Points on a hilly landscape, in no order, each with its height.
A climber steps from a point to the highest of its 2 nearest points, and stops where none of them is higher. Distance is the straight distance between rows; heights are no part of it.
kolo (h 63.1): [ 92 162 127  93 116 132  95  88 121  81 106 132 177 164 143 147  86 107
 146 115 139 142 163  90  75 104 127 184 144  85]
Tok (h 36.7): [122 150 143 104 109 103 110  85 155 105 134 128  99 179  47 106 127 117
 148 168 156 146 100 147 120 149 141 131  91  74]
Fifo (h 42.6): [119 120 116  87 144 178 117 123  78  86 142 157 179 101 139 102  81  86
 180 138 147 147 117 125  77 168 115 177 115  91]
Vuv (h 27.0): [152 154  97 163 131 140 153  85  67 135 163 187 148 166 151  95 128 130
 122  88 135 115 128 120  93 109 138 177 118  84]
zavu (h 15.0): [128 140 113 155 131 179 159 144 136 158 107 150 138 103 180 127 178 146
 103  95  87 162 165 127 134 104 154 150 166 178]
kima (h 50.4): [168 100 104 132 116  96 131 178 103 169 142 119 119  69 102  75 157 136
 111 132 119 120  70 157 180 179  77 114 124 127]
Tuf (h 8.3): [145 128 101  72 108 158 158 185 123 128 144 130  89 105 135 124 170 128
 130 141 173 186 132  96 106 177  82 161 131 122]
pid (h 8.4): [ 72 162 101  44 109 178 144 145 131 115  87 129 149 128 136  91 151  91
 169 162 180 196 115  82  88 190 128 188 129 118]
ziz (h 68.5): [ 89 166 122  72 142 193 101 115 159 113  85  96 136 114 166 141 138 110
 172 144 144 203 186 127  95 141 116 163 127 187]
mem (h 67.0): [118 130 138 159 178 115 130 107 150 104 141 110 120  94 123 193  66 122
 113 130 143  47 157 157 145  96 157 121 126 196]
ruzus (h 15.2): [ 92  99 155  73 107 122  60 139 151 122  68  58 152 149 137 186 103 109
 167 148 115 142 117 127 118 109  99  79 119 120]
nuba (h 20.0): [158 160 127 134 103 120 166 113 143 137 156 178 118 172  82  96 163 145
 147 138 101 180 120 161 130 128 142 127 107  98]
Tad (h 29.7): [140 121 164 179 143  52 137 106 101  98 137 124 124 203 117 107 107 119
  99 135 102  61 110 163 133 108 163  74 131 124]
nake (h 60.0): [ 86 126 134  97 141 175  85 103 169 124  96  90 136 124 177 165 138 134
 149 125 112 160 161 140 109 132  90 144 117 188]
Nol (h 36.1): [128 110 124 138 138 175 135 127 127 141 139 132 158 112 136  90 140 145
 111 129  87 145  87 157 116 171 105 152 107 141]
Puz (h 54.0): [ 95 111 135 152 162 124 124 140 150 113 121 111 164 136 148 168  91 144
 130 125 114  79 153 135 134  96 124 104 154 180]
vizi (h 9.5): [106 187  66 101 148 197 149 140 141 133 119 167 110 108 114 111 142 117
 164 112 138 190 146 106 138 139 142 190 129 130]
Genon (h 54.7): [121 153 122 116 128 128 117 154 179 110 119 123  97 129 119 208 126 144
 124 141 166 143 191 101 123  78 136 131 131 152]
vig (h 49.7): [142 131 117 111 101 104 150 218 178 141 118 121 126  89 104 100 165 138
 150 180 116 176 133 148 166 166 111  86 156 144]
tamu (h 50.5): [108 110 136 149 114  91 103  95 120 118 123 105 127 153 151 162 103 134
  78 109 148  83  95 104 106 151 113  88 149 110]
gabof (h 32.0): [166 156  94 136 151 145 154 123  96 102 176 194 113 135 113  74 111 108
 151 131 158 136 131 121 112 148 149 156 126  86]
zolaz (h 34.1): [175 108 128 167 107  95 165 160 101 168 139 160 131 130 163 100 139 151
 108 125  79 130  95 128 147 146 105  57 149 111]
Fup (h 50.7): [151 146 107 159 143 138 116 105 153 145 156 132  80  63 116 141 134 143
  77 121 141 118 135 147 157 124 146 135 111 166]
Runid (h 58.8): [151 100 109  99 108 109 143 215 122 146 141 105 141  94 120  85 150 147
 149 166 122 144  78 157 156 194  49 114 131 158]
Toban (h 39.5): [114 156 154 159 135  74 121  79 145 101 125 112 121 172 113 151 113 123
  79 114 129  77 146 153 129  95 173 121 139 135]
vabi (h 50.1): [117 172 143 112  89  90 120 112 170 129 119 132  91 132  56  61 153 123
 118 160 170 154  86 132 139 181 174 134 125  99]
pag (h 47.3): [129  93 119 116 158 160 119 125  78 102 151 157 162 116 149 152  80  98
 163 100 158 101 146 105  83 100 121 179 125  93]
nogu (h 36.4): [ 99  97 155 173 136  62 161 125  76 122 145 118 186 189 184 138 104 131
 119  98 111  30 139 110 112  89  99 143 151 112]
gira (h 4.9): [140 108 118 118 127 169 144 166 144 112 134 134 143 152 155 142 151 134
 164 164 119 191 180 136  98 117  78 124 125 168]
Lupu (h 27.1): [194 117 143 165 154  91 143 113  77 120 164 156  83 114 104  70 136 113
 110 123 119 107 116 157 173 105 185  90 114 107]
pib (h 62.0): [ 94 134 132 103 136 119 100 149 143 105  92 118 128 172 117 206 125 142
 143 129 156 142 190  86 100  71 138 149 132 115]
rudo (h 12.8): [136 130 117 109 134 111  96 180 169 141 125 101  81  75  70 164 140 127
 130 136 172 136 119 119 183 120 163 146 115 128]
losip (h 22.1): [111 100 173  45  80 156  78 135 125 120 105  56 158 100 145 108 111 105
 185 153  92 155  93 156 125 180  58  97  98 134]
faba (h 26.2): [ 95 124 141 147 131 146  96 113 173 161 100 108 139 132 116 139 156 148
 103  99  87 135  93 150 152 127 164 125 131 157]
Fofa (h 31.3): [ 96 159 125 155 135 120 108  96 154 139 109 118 126 142 102 164 128 134
  88  94 128 100 139 127 146  80 199 155 144 141]
zezu (h 51.5): [137  98 123 138 158 149 138 120 112  99 164 152 123  99 152 168 100 124
 127 110 161 104 174 116  97  96 103 164 140 151]
Bofi (h 12.5): [107  80 124  79 111 131  89 190 140 128  85 103 137 164 133 164 136 129
 155 151 135 158 125  86 109 133  98  95 130  97]
tupak (h 57.1): [142 144 113 158 173 143 130  91 136 109 169 147 109  70 116 137  87 130
 101 125 159  87 162 155 132 107 154 158 128 169]
pifo (h 22.9): [146 134 162 198 157  51 164 111  77 122 115 119 116 181 135 113 115 120
  90 116  98   8 125 149 165  86 179  79 147 137]
segik (h 53.1): [106 143 158 100 107 158  90  67 149  98 118  87 156 120 175 157  94 136
 122 119 110 137 155 133  79 132 102 139 138 163]
vopu (h 7.2): [ 73 203  73  75 133 211 139 100 151 117  92 143 118 132 140 108 131 105
 181 115 145 189 139  95 108 176 113 202 124 118]
piro (h 10.1): [143 115 140 184 154 132 181 126 106 206 105 139 144 105 155 136 143 156
 122  79  69  83 126 136 177  73 152  87 140 164]
kedo (h 63.4): [143 141 130 120 102 119 133 136 203 104 148  92 111 122 117 155 128 145
 110 179 150 154 159 141 105 152  96  84 134 173]
mene (h 42.4): [143 114 103 125 129 162 132 140 106 163 145 106 132  64 115  82 163 129
 105 122 124 138  83 157 150 182  94 176  96 146]
nefa (h 55.8): [ 98 159 140  96 101 152  97  78 148  86 122 122 170 154 121 124  97 122
 140 140 135 152 137 122  69 154 132 146 130 106]
sarit (h 7.0): [153  99 117  98 110 150 166 193 126 117 150 152 123 135 129 112 163 128
 157 167 143 192 133 129 106 161  76 134 115 114]
ronog (h 5.1): [121 146 152 149 112 130 106  30 140 134 149 119 138 148 114 113 131 147
  70 108 114 116  95 151 112 148 124 153 105 122]
zup (h 24.6): [130 109 168  55  86 132  89 113 142  94 132  57 119  99 118 142 107 115
 153 152 136 151 117 144 112 170  69 112  87 120]
Puzig (h 44.3): [129  95 115 175 132  96 132 121  84 153 143 125 118 128 157 133  93 121
  90 112 137  46  73  95 133 137 102  62 147 120]
Taz (h 33.5): [156  94 134 140 129  64 128 186 103 112 112 150  82 169 105 139 109 108
 127 150 147 107 120 112 147 114 155  72 139  73]
Nep (h 21.7): [126  91 128 183 143 159 153 106  78 165 142 163 176 160 156 110 147 147
 122  72 102 104 120 133 115  82 148 166 100 110]
kiga (h 40.8): [148 101 136 157 134 112 141 169 141 136 142 156 144 140 125 120 127 141
 132 143  93 127 112 148 138 124 128  72 143 132]
Nolaz (h 18.8): [ 81  92 151  70 103 154  56 121 145 144  80  61 149 129 170 144 129 126
 149 113  95 143  76 126 126 177  75  99 120 132]
tumuf (h 12.2): [105 135  91 123 169 202 127 152 136 151 113 156 130 107 139 127 161 116
 153 102 117 169 150 123 143 103 151 177 137 158]
Lutu (h 18.0): [130 133 143 201 156  69 194 126  84 146 124 136 132 132 150 110  88 123
 106 123  99   5 136 129 167  85 166  74 176 175]
peki (h 36.8): [124 153  84 111 159 168 144 122 101 105 158 182 140 104 106  45  95  84
 157 136 156 145 102 116 109 185 158 185 126 101]
Zite (h 37.2): [116  94 139 197 138  87 147 110  71 161 136 129 157 168 168 130  78 132
 127 107 111  24  73 115 126 118 107  87 128 126]
rofuf (h 17.6): [122 124 124 172 144 152 158 135 100 150 126 166 172 141 172 124 145 148
 110  81  91 129 162 122 117  78 139 155 155 146]
mim (h 31.2): [144  93 145 149 133 123 137 154 121 158 134 160 152 166  99  98 155 138
 153 119  81 139 105 163 163 110 172 106 113  98]
nidag (h 45.9): [155 184 119 132 113 135 141 107 179 125 151 151  72 103 102 152 143 149
 112 124 145 160 162 128 139 105 150 141 124 136]
mefad (h 24.0): [200 132 141 191 151 117 170  74  57 157 157 162  83  83 129  94 155 125
  89 115 118  97 144 151 167  75 175 114 103 115]
Bek (h 29.6): [190 105 137 170 134  72 140 138  66 102 151 155  74 145 123  87 133 101
 104 135 149  98 119 114 148 119 186  89 141  76]
tazuf (h 9.8): [106 126 115  67 108 161 106 146 131 130  98 120 118 118 135 121 152 113
 129 126 164 181 110  77  90 181 118 172 133 103]
divi (h 70.9): [ 84 153 142  88 120 110  91 103 123  85  94 111 157 181 111 191  88 117
 149 133 151 127 186  82  90  63 121 173 114  82]
venis (h 20.5): [107 110 121 137 110 136 105 161 157 188  96 100 124 108 116 124 184 153
 110  99  73 149  80 136 191 140 142 111 132 144]
tulin (h 11.0): [127 133 142 148 113 127 130  81 135 125 163 144 163 199 113 126 141 156
 138 123  97 138 121 171  94 110 115 134  92 103]
benal (h 20.9): [175 168 108 185 155 143 155  48  82 162 159 171  92  91 109  65 139 135
  82 103 123 112 136 154 151 106 154 152  86 117]
Begi (h 44.9): [106 130 147 158 141  87 152 135 133 100 138 118 179 173 174 159 102 145
 121 136 101  74 176 129 112  73  86 121 160 153]
vofak (h 10.5): [131 141 114  74 128 127  91 126 146 117 141 107  71  75  65 145 132 129
 137 143 198 138 111 115 149 155 111 176  97 110]
Muni (h 14.2): [157 104 140 198 157  98 189 118  74 187 121 144 118  97 147 122 125 133
 128  96 100  46 136 117 200  70 167  69 154 153]
git (h 28.1): [129 113 153  79  93 130 107 110 145 109 147  97 135 146  81 129 134 121
 168 175 134 171 101 142 108 156  87 126  71 105]
faka (h 56.5): [135 142 147 129  92  92 112  94 170  92 149 101 114 140 138 165 109 141
  79 149 146 123 130 117  92 161 106 100 145 133]
kufut (h 10.9): [102  83 120  81 132 161  89 161 130 117  99 106 146  96 168 146 117 106
 136 118 159 149 119  87 104 162 108 134 148 123]
redu (h 16.0): [111 115 116 105 119 111  82 192 177 169 104  89 108 108  93 154 146 139
 146 129 128 143  86 137 189 134 129 103 122 144]
gom (h 39.3): [171 133 138 126 103  71 150 169 154 122 115 141  84 133 100 144 143 132
 116 162 141 153 165 107 148 111 160  74 149 100]
gamod (h 43.9): [174 143 133 110  93  99 163 183 163 141 115 143  94  80 125 124 169 136
 122 155 129 182 158 109 155 153 160  91 167 122]

Where does a climber stop that starts at each point below?
tazuf: vabi
rudo: Toban
Lupu: Runid
Muni: Toban
vopu: mem
losip: vabi
Zite: kedo

Call two points neighbours if one is among the 2 nearest of the other. Go from one point of each pair to the other, from neighbour to neighbour, staying as high as possible. Name the lowest point that can't be avoided.
kedo and mem: nidag
ziz and divi: segik
divi and kedo: Genon
vabi and kiga: nuba
